Each row is a point on a landscape with many valleys, with its height.
A ball rolls from a point to whichever of its 2 nearest points has the largest drop for the distance, and stops where none of them is lower. Distance is the straight distance between rows; heights are no part of it.
lemi (h 222): [  1 -20  15   6   7  20  20  -6 -13 -17  -5 -36  -5 -22   1  -9 -36  -7
 -13  -4  -2 -40  -1   0  16   2  22  -3  -3 -18   9  -6  -2  39 -14  21
  -2  19  12   5  13  -9  14 -23  14  -2]
foviv (h 534): [ 24   6  29 -21 -12 -26 -35  -4  -3  15 -23   5  15  18  13  -2  13  11
 -13  14   3  19   2  29  -7 -14 -10   0  -5  20  -5  28   0  17  -3  -6
   8 -20   1  -5   8  -2   5 -20  -3  26]
vuri (h 447): [ 14 -12  20 -18  11 -13 -32  -4  16  15 -26 -29  -2  24  17 -27  -3 -19
   9   9  -2 -17   7  30 -26  21  22   1   1  17  13  32  19  19   7  14
   1   1  26  -1  26  -5  30 -15 -16 -17]
dizi (h 307): [ 12  -3  14  18  36  22  -9  19   7  -4  -1  -2  16  16   1 -38  -4  -4
  13 -27  -7  15  16   3   0  11  10   6 -17 -17  -7 -15   7 -13 -19   8
  15 -11   6  -3  -2  -1   4  11 -10  39]
tav (h 323): [  5   0  -7  15  18  15   1   6 -22  -9  15   9  19   2   0   8 -29   6
   9  -5 -25   4  -4   2  30  -5  -9  17  -3 -19   9  -5  13 -11   3   0
   6 -24 -11   8  -6  -8  -2  23  -2 -20]
dezo (h 524): [ 35  -7  11   4  -2  -4  -4  14  -7 -14   2  35  12  -5   3 -16   6  11
   4 -33 -22  15  11   3   9   6   0  -3 -11  -2  -3   0 -14  -5   8 -15
  23 -15   8  30   5 -20  -9   3   3  -3]
Gadem (h 260): [-25  -1 -17   5  -5  22  26 -25  -4  -9  16  21   7 -14   4  24 -24   9
  -7  -4 -32  36  -6 -17   6   4  -2  15  19   8   4 -10 -20  13  35  -5
   4 -16 -15  17 -19 -28 -23  23   5 -24]
Tirer (h 591): [  4   4  12 -10   1 -21 -13  21 -28   5  -7 -11 -13  46 -11   8  23 -13
   1   7  29  -3  11  22 -16  -9  -4 -22   1   7   0  11  26   4  -9  -9
 -11   3   3   7   7  -1   0 -25  12   3]
lelis (h 470): [-21  -6 -19 -11 -18 -19 -16 -20   9  19 -14 -19  -9  -1  11  14  17 -24
  -6  42  19 -29  16  -6 -21  22  18  -9  10   2  -7   9  18   9  -2   3
 -23   7  21  -2   5  11  14 -14   5 -21]
Lol (h 560): [  8  -2  22  -6   8  -9   3  23 -28 -22  12   8 -28  20   5 -17  15  -1
  17  -9  26  21  29  13 -27  -2   7  -1  -6  -8   0   5  -1   0  20  -8
   4  -2  19  29   2 -42 -15  -5  26  -1]
ketus (h 314): [  2 -19  23  -2  -1  16   0 -34  -3  -8 -14 -18  25 -14  28 -13 -35 -10
  -5  -4 -22  -3  15   3  -7   8  17  16   2  -9   5  12   9  38   3  18
   6 -11  10  -1  17 -26  17 -18   1   2]
Rulot (h 439): [ -3   7 -32  18   6 -10   0  15  12  18  16  11  40 -18  -3   6  -1 -12
  -8 -22 -18 -16   3 -16  24  15  -7  -4  -2 -21   2 -12   8 -19  -6   3
   4   5 -18   6   9  25   1  12 -11 -17]
zud (h 414): [-21 -13  -7   7 -25  -4  -3  -4 -38  -7  11  13   2  -8  13   7   2  -9
   1  14   8  14  46 -20 -26   5   4   8   2 -37  -4   5   8  -1  11  -6
 -12 -21  12  23   0 -28  -5 -16  18   1]
Rebe (h 576): [  1  -2  11   1   3 -17  -2  25 -36  -9   8  -8 -19  32   2  -3  13 -16
   9  -4  31   6  32  11 -25  -7   3 -11  -2 -11   3   9  17   8   6  -9
 -10   3   9  22   5 -21  -7 -21  25   2]
gibot (h 491): [-12  -5 -28  -1 -37 -28  -4 -17 -13  13   0  -1  15 -20  13  23  11 -17
 -12  33   2 -30  19 -18 -18  13  10 -12  14 -21  -3   2   9  14  -3  -1
 -17   2  -1   1   5   8   5 -17  15 -26]
pogaz (h 542): [ 10   8  11 -21 -12 -13  21  -1  17   5   7  29 -13   1  -7 -16  23  -4
   8 -15   8  17   9   4 -17  -2   3 -17   5  34  -4  -3 -22   4  21 -10
  16  20   0  25   8 -16 -15  14  14 -18]
Pefe (h 207): [ 35  -4  32   5  15  -9 -23  19   9   4 -11 -15  19  14 -11 -13 -12   8
 -12 -21 -13 -15 -10  13  17   3   2 -19 -19 -10 -11   1  -1   4 -30   7
  13  11   0  -5  15  19  19 -18  -5  28]
lanid (h 259): [-20  -7   8   6   7  25  35   8  -3 -12   1  -7 -13  -8 -10 -13  -8  -4
  -4 -23  17   5   8  -4  -4 -14   4  -4   0   2   6 -27 -12   2  -9   2
 -10  13  -7  -4  -7  -7 -11   6  18  24]
raf (h 424): [  5  -2   6 -12  14 -12 -17 -14  24  25 -21  -6  13  18   8 -18   1 -22
  11   0  -7 -10  10  13 -17  20  12  -5   5  18   9  16  14  13   4   5
   0   9   8   3  22   9  26   2 -10 -20]
gab (h 385): [  4  10  -3   8  16  -8  -6  21   7   6  10   7 -28  13 -18  -7  32  12
  23  -3  18   0  14   5  -4  -2  -9 -14 -12   3  -7   0  13 -37  -9  -9
 -14   7   5 -20  -7  11 -15  14 -15  10]
paf (h 356): [  9   2  -3   6  11  -7  14  26 -29 -19  23   3  -9   3 -13  10  -3  13
  18  -5   2 -13  -4  12  28 -15 -19   2  -2 -18  18  -6  14 -27   7  -8
 -10  -4 -13   8   1  -5  -9  16  13 -30]
gudog (h 500): [ 21 -10  30 -30 -12 -14  -7 -13  -6  -4 -13 -11 -15  15   6 -30   4  -6
   2  -2   7  -5  -2  36 -34  -2  13  -5   9  32  13  31  -3  32  22   9
  17  11  16  12  23 -38  11 -28   7 -22]
sidi (h 308): [-21  -7  12   5  -6  28  29 -10 -24 -14   0   7   3 -10  -5   7 -23   7
 -16  -8  -3  12   1  -3   2 -18   9   0   5   2  -2  -8 -18  24  -5   1
  -2   0  -7   2  -5 -23 -12  -8  16  18]
telu (h 215): [ 49   6  30 -14   3   0 -31  -1  -6 -11 -13   6  -1   7   2 -26 -15  31
  12   6 -19   8 -27  28   4 -12  -2  14  -3  20   4  24  -9   4  17  -3
  30 -13   9  -2  -8  -9   6   2 -28   4]
luf (h 709): [  3  12 -40  14 -15  -2  -4  -4   2  -1  14  23   8 -22  -5  40  12  22
  -7   9 -16   2 -31 -22  27  -2 -13  -2  -4  -8 -13   1 -11 -17   9 -13
   3 -18 -18  -9 -17  13 -12   7 -12 -11]
Tol (h 434): [ 19  -4 -12   8  21  -2   0  10  33  -2   6  -2 -25 -32  -3 -14   8  11
  19   1  -6 -31  -2 -10  20  17   7   6  -4  -3   6  -6   1 -31   9  -5
 -11  15  18  -9 -13  28   0  26 -24 -18]
Noro (h 322): [ -4 -11  22 -14 -11  15  -7 -37  10   1 -24 -20  15  -6  20  -7 -22  -8
 -21  10 -10   2  -2   7 -13   3  13  14   1  15  -2  13  -8  42  -3  14
  10  -5  11 -11   8 -12  17 -19  -4  21]
Bomud (h 349): [-28  -4   5 -19  -1   6  18  -3  12  -2  -6  -5 -45   5  -5 -15  15  -5
   6   8  35   9  20   5 -34   0   6   3  13  23   8 -11  -6 -10  22  -4
 -18  20  21   6 -15 -13 -12   6  17   4]
Geman (h 457): [ 18   4  17   1  17   4  -5  22 -41 -21  15 -26 -29  27  -6  -4 -26   1
  21  11  16 -19 -22  39   4 -19   1   8   1  -2  19  13  14  13  12   8
   0   4   5   8   0 -23   5  -9  16 -19]
buso (h 471): [ -7  10 -30   6  10   7   8  -4  49  23  13  12   6  -9  -6  -2  11  -8
   7 -19  -1   3  -6 -14   5   8  -7 -10   4  16  -1 -16  -6 -11   7   2
  -2  16 -17  -9  -4  33  -3  25 -19   0]
nakis (h 311): [-17  -3   0  10  17  23 -12 -13  18   1  -8 -14   3  -5  13 -14 -11 -13
   3  15   5  -2   6 -23  -3  22  12  22 -11 -16 -16  -3   5  -8 -17   8
   6 -10  22  -8  -8  11  13  12  -9  25]
Sofaf (h 391): [-32   5  -8 -13  -4   0   9   1  14  -1 -10 -14 -53   1 -13   9  25   5
   3  30  34  -3  -1  -6 -20  -5  -8   0   7  19  -3  -4   4 -31   8  -6
 -31  12  16 -21 -23   9 -12   0   2   7]
vak (h 541): [ 38  -3  28   2  11 -11  -8  30 -22 -22   8  21  -9  14   5 -26  11   8
  20 -24  -2  12  18  20  -7   3   7  -2 -14 -14   0   9  -2  -3  14 -12
  16 -14  17  35   4 -30 -13  -1  11  -2]
Giga (h 317): [ -8   2   7  -7 -12  12   8 -16 -16 -11   4  33   4   8   8  11  -7  15
   1   0 -15  46  -5   3 -10  -9  -5  16   5  12  -2   7 -16   7  25 -14
  11 -22  -5  16 -10 -38 -13  10   9  -7]
Kav (h 287): [ 10  -7  20 -16 -17  -5 -31 -27  16   6 -25 -24  12  -6  21   6 -12   0
 -26  30  -1  -8 -14   5   2   6   6  12  -5  13 -14  22  -4  33 -17  10
  14  -8  14  -9  11   8  22 -24  -7  22]
Bub (h 635): [-37  12 -13   1  -8   0  26   3  -8  15   6  -2   4  24 -19  22   7  -8
  -6  -2  18  11  -2  -3  -8 -24 -20 -18  13  12   9 -19   8 -12 -13  -3
 -17  11 -34 -11   4  11  -5   6  14   0]
Roras (h 473): [ 33  -9  27 -14  11 -12 -20  10   3   2 -14 -27 -17  20   5 -45 -11  -5
  17  -2  -6 -21 -13  41 -26  13  27  -3   2  20  27  35   1  20  18  15
  18  17  24  10  22 -20  28 -14 -18 -30]
tumub (h 138): [ 11  -6  -1 -17 -16 -12  17 -10  17   8 -14  -2 -20 -23  -9  -9  11   1
  -9   3   5 -36 -10   8   3   0  13 -23  17  25   9  -2 -24  26   8   6
  -1  39   6   9   7   7   5  -9  15 -29]
kif (h 512): [-39   1 -33   6 -29 -14  13 -16 -13  18  10  -1  35 -19   5  32  -4 -19
 -24  16  -9  -7  10 -31  -8   6   1  -1  17 -23   0 -10   2  12 -16   3
 -10   1 -22  -7   1  12  -5  -5   8  -9]
Sapaf (h 110): [ -4 -10   7   5   7  15   4  11 -13 -22 -10 -43 -42   1   2  -7  -9  -8
  -1  17  34 -24  -1  -5  -4   0  17   9 -11  -9  -3   3   1  12  -2  10
 -13  10  30  -4 -13  -5   1 -22   8  18]
pokef (h 362): [ 10  -2  -4   9 -13  -2 -27  -7 -12  -6  -2  21  19 -11  19  19 -10   5
  -4  17 -20   2   0  -8  11   6  -1  19 -12 -26 -13  12   1   1   0  -7
   5 -34  11   6  -2   1   3  -7  -2  -1]
nuno (h 691): [ -7  11 -26  -6  -2 -12  16  -3  16  -4   9  -1 -29 -19  -7  20  16  16
  14  20  10 -20 -20  -7  13  -7 -17   7   7   3  10  -6  -1 -31  14  -6
 -25  11  -6 -19 -17  22  -6  16  -3 -27]
Mife (h 390): [ -4  -8  -8  13 -16  -2 -17   4 -24 -10   1  21  -2 -13  15   6   5  -1
   2  15   5   2  26 -16  -6   9   5  13 -13 -35 -12   8   1 -10   7  -9
  -6 -29  22  17  -8 -11 -10 -13   9   6]
bur (h 508): [ 38 -10   7  -2 -13 -15  -9  -4   7  -7  -6  31  30 -17  20  -7  -2   5
  -7 -31 -41  10  12  -4   5  16   0   1  -6  -2  -3  12 -13  16  18 -11
  24 -18   7  27  11 -16  -1  -6  -2 -18]
fef (h 250): [ 11   2  14 -15 -24 -12 -24 -18  12   7 -26  -1   9 -13   4  16   6   5
 -34  22   1  -6 -20  -8   6   0   4  -4  -7  12 -25  16 -15  22 -26   1
  13  -1   7 -11   3  22  10 -28  -3  28]
Vaga (h 353): [ -9   5 -27  20  -6  -5  10  25   7   2  11  17 -14 -18 -10   1  40  15
   6 -20  10  11   6 -18   9   0 -11  -4 -16 -11  -7 -10  -4 -51  -8 -10
 -14  -1   0 -14  -2   9 -24  12 -11  16]
Lumi (h 200): [ -3   5  -9  -7 -12  12  28 -17   6   0  19  28  11 -12  -5  24 -16   6
  -6 -18 -25  25 -26  -8  19 -11  -6 -11  19  22   3  -8 -26  27  26  -5
  15  -3 -28  13  -9 -11 -19  14   1 -25]
Ruraz (h 622): [-18   7   4  -1   9  13   6   5  -6   7  -4 -12  -8  42 -24   7  13  -6
   4  -1  22  18  -5  13 -12 -21 -13 -19   3  25  -2 -21  12 -10 -19   4
  -9   8 -29 -20   0   8  -2   5   9  20]
siz (h 490): [  8  12  -6   0   3   5 -14  -6  47  29  -7  16   6   8  -7  -8  17  -7
   0 -15  -4  15  -2  -6  -8   7  -1 -15  -8  28 -21  -2  -5  -4  -8   3
  11  10  -7 -14  -1  32   2   9 -24  26]
soti (h 442): [-36   8   0  12  -3   1 -15  -6 -24  10  10 -13  31  23   2  32 -16  -6
 -14  30  -6  20  -6 -20   6  -8 -13  18   2 -28  -9   3  21  -7 -36   4
   0 -25 -18 -16   7  10  10   3  -4  16]
vepid (h 153): [ 56  -2  34   3  11  -5 -34  15   5  -7 -15   9  15   3   4 -26  -5  27
   1 -19 -22   6  -8  16  13   2   1  -3 -20  -3 -12  10 -12  -1  -8  -2
  22 -10  10  -2   1   4   7 -10 -19  32]
nosar (h 492): [ 29  -2   4   4 -12 -16 -15  -5  14   9  -8  22  51 -17  18  -2 -10   2
 -22 -31 -41   9   6  -4  10  15  -5  -2  -9  -8  -5   8 -14  20   5  -5
  18 -14  -8  16  15   6   8 -12 -11   7]
dom (h 293): [  8   2  10   7  22  12  11  -3 -13  -4   9  -2  31   5  -4  -1 -38  -2
   3 -17 -29  -6 -11  12  28  -6  -3   1   4  -9  13  -7   7  14 -10   5
   7  -5 -14   7   9  -5  10  11   0 -15]
famuv (h 532): [-43   3 -29  13   3   1  25  -5 -13  13  21   0  36 -17   3  21 -20 -19
 -16   1 -14  -2  18 -25  12   4  -6  16  21 -28  18 -15  12  -6  -2  14
 -11  -2 -31   3  -3   4 -10  20   3 -27]
farev (h 513): [ 18  11  11  -8   1 -16 -36 -10  30  27 -17  11  23  12  14  -4  15   0
  -5   6  -7  18   3   7  -5  12  -5   4  -9  13 -14  19   1   4  -4 -10
  10 -18   6  -9   6  20  12  -5 -20  26]
mag (h 216): [-13  -6  -8   9   2  17  38  13  13  -2  13  10   7 -17 -10 -12   2  -4
   0 -41   3  11   4  -5  10 -10  -4  -6   3   7  12 -31 -14 -12  -3   0
  -5  17 -18   6   1   4 -17  19   9   6]
Geto (h 233): [  7   0  14   2  29  12 -18  12  12   2  -7 -35 -18  28 -12 -16  -1  -8
  12  13  14 -16  -6   8  -2   9   9  -2  -8   8  -7  -5  23 -10 -22  10
   4  13  11 -20  -1  17  13   7 -15  18]
bidub (h 446): [-41   1 -16 -10  -3   4  -9 -21  17  20 -18 -19  -6  18   4   5   6 -31
  -5  32  26   2  22 -10 -31  18   3   2  10  11  -8  -3  18  -3  -1   6
 -19   3  15  -6  -5   7  12   2   0   1]
Tet (h 393): [-11  -9  15  11   3  18 -22  -9 -22 -17   1  -6  11  -3  23  16 -37   7
  -3  29 -19  11  -7  -8  15   0   4  38 -12 -30 -13  11   7   6 -11   7
   6 -42  15  -4  -8  -7   6   0  -4  13]
Lepab (h 202): [  3   9  -4  -7 -20 -14 -16  -3   7   9 -17  15  -5  -5  -9  19  29   7
 -15  17  13   0 -16 -12   1  -9  -4 -17  -8  16 -28  14  -9  -3 -18  -9
   2  -1   0 -15  -3  22  -4 -19  -5  18]
mig (h 252): [ 11  13  -3  -9  -7  -4 -10  -8  -4   4  -1  21  -3   5  -9  12   8  12
   7  13   7   3 -18   8   3 -11  -9  -2   1  15  -6  12  -2  -5   4 -11
   3  -5  -6  -1  -5   3  -2   0   0  -4]
Pefad (h 245): [  9  -3 -17  -8 -19  16   8 -29  19  -3 -10  11  -3 -40   5   6  -8  10
 -14   8 -16 -19 -30 -10  16   6  14  -4   9  13 -10  -2 -33  33  17   3
  14   9   2   1 -21   5  -1  -1  -4  -8]
masat (h 418): [-45   8 -20   0  -7   8   5  -6  12  11 -11 -11 -23   9  -7  15  16  -9
  -2  27  25  13   4 -19 -21  -1 -12   1   4   8 -14 -14   2 -28  -5  -3
 -21   0   2 -20 -13  12  -3   4   2  19]
Gube (h 420): [ -9   3 -16  16   2 -18  -6  17  -3  23   8  11  34   2  -2  -6  11 -23
  -7 -13   0  -6  30 -11  -2  14  -3  -7  -3 -26   1  -3  16 -17 -19   0
  -2  -2  -6  10  20  16   1   0   0  -2]
sapo (h 254): [  5   1  -7  -6  -6  18  38   1  20  -5  22  23  -3 -13  -9  -1  -4  10
   4 -37 -11  33 -14  -6  13 -14  -8 -10  11  29   8 -27 -30   1  24  -1
  16  10 -24  17  -7 -10 -23  32   0 -14]
puv (h 169): [-10 -12  13  10   7  14  19  15 -29 -23  -2 -55 -25   2   0   5 -27 -10
 -12   4  24 -31  -8  -4  11  -8  14   1  -6 -18   2  -2   8  32 -16  16
  -9  15  13  -5   0  -7   4 -29  18  13]
sabi (h 472): [ 37   4  -9   4  12  -3 -15  -7  32  14  -1  19  34  -6   4  -8 -12   3
   2 -30 -38   4 -16  -4  18  21  -9  -6  -3   7  -1   4 -10   4  15  -2
  24  -2  -8  10   0  21  15  12 -29 -11]
Rarup (h 671): [-21  -6 -14  -1  -5 -36  27  25 -19 -21  14 -11 -29 -17  10  16  21  -3
   5  12  19 -23  16 -15  -3  -6  -7  11   8 -40  22  -7  15 -30   8  -5
 -38   2  10   4  -6  11 -10 -10  21 -26]
Tif (h 415): [ 22   5   4   0  15  -5 -12  20  27   4   4   6 -44 -17 -10 -21  21  19
  25   5   5 -21   9   3   1  12  11  -5 -10  14  -2   8   4 -29   5 -11
  -8  19  25 -14 -14  17  -6  22 -29  -9]
fori (h 249): [ 23  -4  29  -3  13  12   0  -2   8   1 -13 -14  26   4  -4 -16 -32  -1
 -11 -19 -22 -10 -18  17  13  -4   2 -10  -4   6   4  -2  -9  26 -20  10
  14  12  -7  -1  15   4  22 -10  -2  11]
mune (h 717): [ -7  12 -34  10 -15  -3  -1 -11  -6   6  19  25  34 -16   2  43  -6   5
 -17   4 -26  10 -22 -15  20   3  -8   0   7 -11  -2   1  -6  11   7  -9
   7 -21 -27   2  -7   9  -7   3  -8 -15]
Nole (h 419): [-23   2  12   2   2   6 -19 -21 -13   1   2 -18  29  15  19  23 -32  -4
  -8  37 -12  17  -4  -7   5  -1  -5  33  -1 -23  -8  11  19  11 -21   7
   2 -31  -4  -9   5   0  17   2  -5  14]
Vena (h 301): [-18  -5  13  -2  25  30  29  11  -3 -21   0 -28 -38   6  -9 -22  -7  -3
  10 -12  29   5  12   6 -20 -12   6  10   6   7  15 -24  -5 -10   8   4
 -18  19   6  -4 -21 -12  -8   8  13  26]
Niv (h 395): [  1  -3   1  -2  -2 -17  -5  -7  -3  13   0  15  19   4  14  -8   2 -18
   4  -4  -1  -5  31   1 -14  12   3  -3   3 -11   7   8  15   6   4  -1
  -2  -3   3  19  16  -8  10  -3   8 -16]
visu (h 445): [-41  -8 -21  10 -27   9  16 -14  -9   7   4  20   9 -18   6   4   7  -7
 -13  -2   8  26  36 -28 -28  10   4   6  11 -13  -6 -13 -14   0   8  -3
 -10  -7   1   8  -4 -17 -12  -1  14  13]
bizuv (h 451): [  7   1 -21  15  27  10   4   7  38   4  15  -6 -11 -17 -11 -17   7   3
  18 -15  -6  -8   0 -13  21  10  -6   7  -8   0   2 -19   5 -40  -1   5
 -10  17  -4 -21  -9  31  -3  36 -28   2]
Fitot (h 682): [-16   1 -10 -11  -7 -20  32   6 -10 -22   6 -10 -33 -19  -3  22  11  14
   5  22  15 -30 -14  -2  10 -14  -9  10  12 -10  23  -9   1 -21  10  -6
 -31  12   1  -6 -11   9  -7  -2  21 -32]
lor (h 194): [  1  -7 -10  -6 -20  -2   7 -24  23  11 -18   4   4 -29   5  -2   6  -9
 -20   1  -4 -28  -1  -9  -2  13  19 -18   7   9 -11  -4 -18  31  -1   7
   1  22   5   2   2  10   8 -16  10  -7]
sotog (h 197): [-15  -3  -5 -25 -16  -2  33 -18  17   0   1  -5 -24 -12  -6   2   1  -2
  -2   8  12 -16 -11  10  -3 -10   3  -4  26  30  22 -13 -15  20  22   5
 -11  38  -5   4  -3  -1  -1  10  24 -37]
tek (h 274): [ -4  -3   8  15  37  27  -8   6  23   2  -3 -21  -2  14  -5 -32  -6  -9
  15  -7   6   4   7  -7  -2  13   9   7 -14  -6 -11 -16  13 -21 -20  11
   6   3   8 -17  -9  12   7  23 -18  35]
zodo (h 409): [ 17  10  10  -3  11  10  12  15 -31 -26  15  -3 -34  17 -31  -1   7  29
  19  -2  19   3 -21  23   8 -37 -16 -12   1  15   7  -3  -2 -18  -1  -1
  -2  17 -21 -15 -10 -13 -16  11   5   4]
Biked (h 354): [ -8   6   7  -4  -6  -1  -5 -15  -9   6  -4  27  26  20  17   2  -2   1
   2  -4 -13  47  13   4 -17  -7 -10  16   3   0   2   9  -1   8  12 -12
  10 -27 -11   9   7 -23   1   5   3   5]
pemi (h 606): [  1   2  15 -20   7  -7   0  11  -8  11 -13 -15 -16  44 -23  -1  16 -18
  -3   0  28  -3  -2  34 -21 -13  -2 -27   8  38   7  -7  17   8  -7   1
  -5  20 -13  -2   8   1   1 -10   9  -4]
Pilam (h 268): [  8 -21  17   0  -1   7   9 -20 -16  -8  -1 -27   9 -20  11  -9 -43  -7
   1  -1 -21 -33   0  16   6   7  22   1   8 -17  17  10  11  43   8  25
   0   8   4  11  25 -27  22 -23  11 -33]
rim (h 521): [  7  -5  19 -25  -8  -6  10 -15   7   0 -10   8 -10  10   3 -23   6 -10
   6 -10   7   5   9  17 -27   1   9 -10  10  30   7  10  -8  24  16  -1
  14  15   5  16  16 -29   0  -5  14 -18]
tomi (h 319): [-17   0  -9   8  -1  14   3  -7   8  -5  -6 -15  -4 -13   0  12  -6  -1
  -8  20   8 -13 -14 -28  11   3   2   4 -10 -12 -17  -8  -2  -5 -29   5
   0  -3   7 -17  -5  15   4  -4  -2  20]
laza (h 455): [ 13   0 -34  17  16   9  -3   1  23   5  16  11  36 -22   1   6 -14  -4
  -3 -32 -38  -5 -13 -19  37  21 -10  -1   0  -9   7 -15  -1  -9  13   5
  16  -5 -15  12  -9  20   1  24 -24 -20]
nogo (h 290): [  2   2  -8   1  -3  17  -4 -19  16  -8  -5 -10  -8 -27  -3  14 -13  12
  -7  27  -2 -21 -38 -18  22   0   4   7  -6   2 -18  -3 -14   2 -11   3
   8   3   4 -20 -15  18   5   3 -12   5]
vubez (h 342): [ -4   5  13  13  19  17  -3  15  -9  -1  -1  10  11  29  -5 -23  12   0
   7 -27   4  37  14  13 -14  -8   3  -4  -8  -3  -6 -15  -1  -7 -20  -4
   9 -11 -11  -4   0 -10  -5   2   4  41]
bon (h 265): [ 40  -8  24 -13  -7  -1 -23 -15   6  -6 -24   0   7 -11  20 -26 -21  11
   0   4 -22 -10 -15  21   2   4   7  16  -3  11   7  30 -12  25  16   7
  20 -10  20   4  11 -12  16 -16 -14  -8]
supo (h 649): [-59   7 -27  12 -12  -8  32  15 -18  11  10 -12   9   0  -8  22  10 -12
 -14  -1  18  13  11 -29 -10 -12 -20   2  12 -20  14 -24   7 -32 -19   2
 -25   2 -24 -15   3  12 -13   6  10   8]
nuteg (h 326): [ 17   6 -23  22  -8 -16 -10  32  11  10  14  33   4 -17 -11   0  36  15
   3 -29  -7  -1   7  -6  18   9  -9 -15 -19 -10 -12  -2  -5 -40  -4 -17
   3  -1   2   5   5  10 -22   3 -17   2]
Laf (h 296): [ 23  12 -10   5 -15 -30  -9  18   1  12  10  36  13  -5 -14  13  28  12
  -1 -16  -3  -3  -5   2  11   0 -14 -23  -5   3 -11   9  -6 -16  -3 -20
   5   3  -8  12   9  10  -8  -8  -1 -12]
fazo (h 376): [-11  12   5   3  16   2 -16  -2  -4  13  -2  16  29  41   7  -7   6  -2
  13  -6  -6  49  14  15 -16  -6 -12  13   1  -4   3  -3  14 -11  -3  -4
  10 -28 -18  -6  -1 -11   5  13  -2  23]
nofi (h 386): [ 17   7  -6   3  -1   1  13  14 -22 -19  19  14 -19   3 -25  12  16  32
  13 -14   7   7 -19   8  25 -30 -23 -15  -4   8   2  -4  -7 -31  -2  -8
  -6   9 -25 -12  -1  -6 -19  17   0  -4]
ziper (h 435): [ 13  10  16  -1  23  11  -2  19 -44 -23  18 -24 -23  39 -21   6 -14  17
  24   8  16  -5 -31  37  10 -35 -11  -3   3   5  13   4  14   0  -2   4
  -1   6 -16 -14  -6 -19   0  -2   9  -2]
lif (h 700): [-13  12 -43   7  -4   7  15  -8  12  -6  21  12 -18 -18  -8  33  15  22
   8   8  -5  12 -24 -18  21  -5 -27  11   5   2   4 -12  -7 -34  24  -6
 -13  -3 -24 -18 -25  15 -17  27 -12 -15]
lar (h 179): [  8  -4  18   3  10   0 -32  17  -5  -8 -10 -34 -30  20   2  -1   2  -7
   3  24  23 -17  -6   2  -4   6  15   6 -16  -9 -18  19  18   4 -18   6
   1  -4  32  -7  -3   7   9 -23  -9  26]
buna (h 660): [-35  -3 -18   8  -8 -23  27  24 -18  -3   6 -10  -9 -13  -1  10  23 -10
  -8   0  21 -11  21 -26  -9  -2  -6  -2   3 -32  11 -16   9 -26 -12  -3
 -31   3   2  -4   0  11 -14  -8  11   5]

For each start below, name the point where the ball stops.
buna: Niv
Tirer: Niv
ziper: vepid
Geman: vepid
masat: mag
rim: Niv
ketus: Sapaf
bur: Niv
tomi: tumub
farev: Lepab
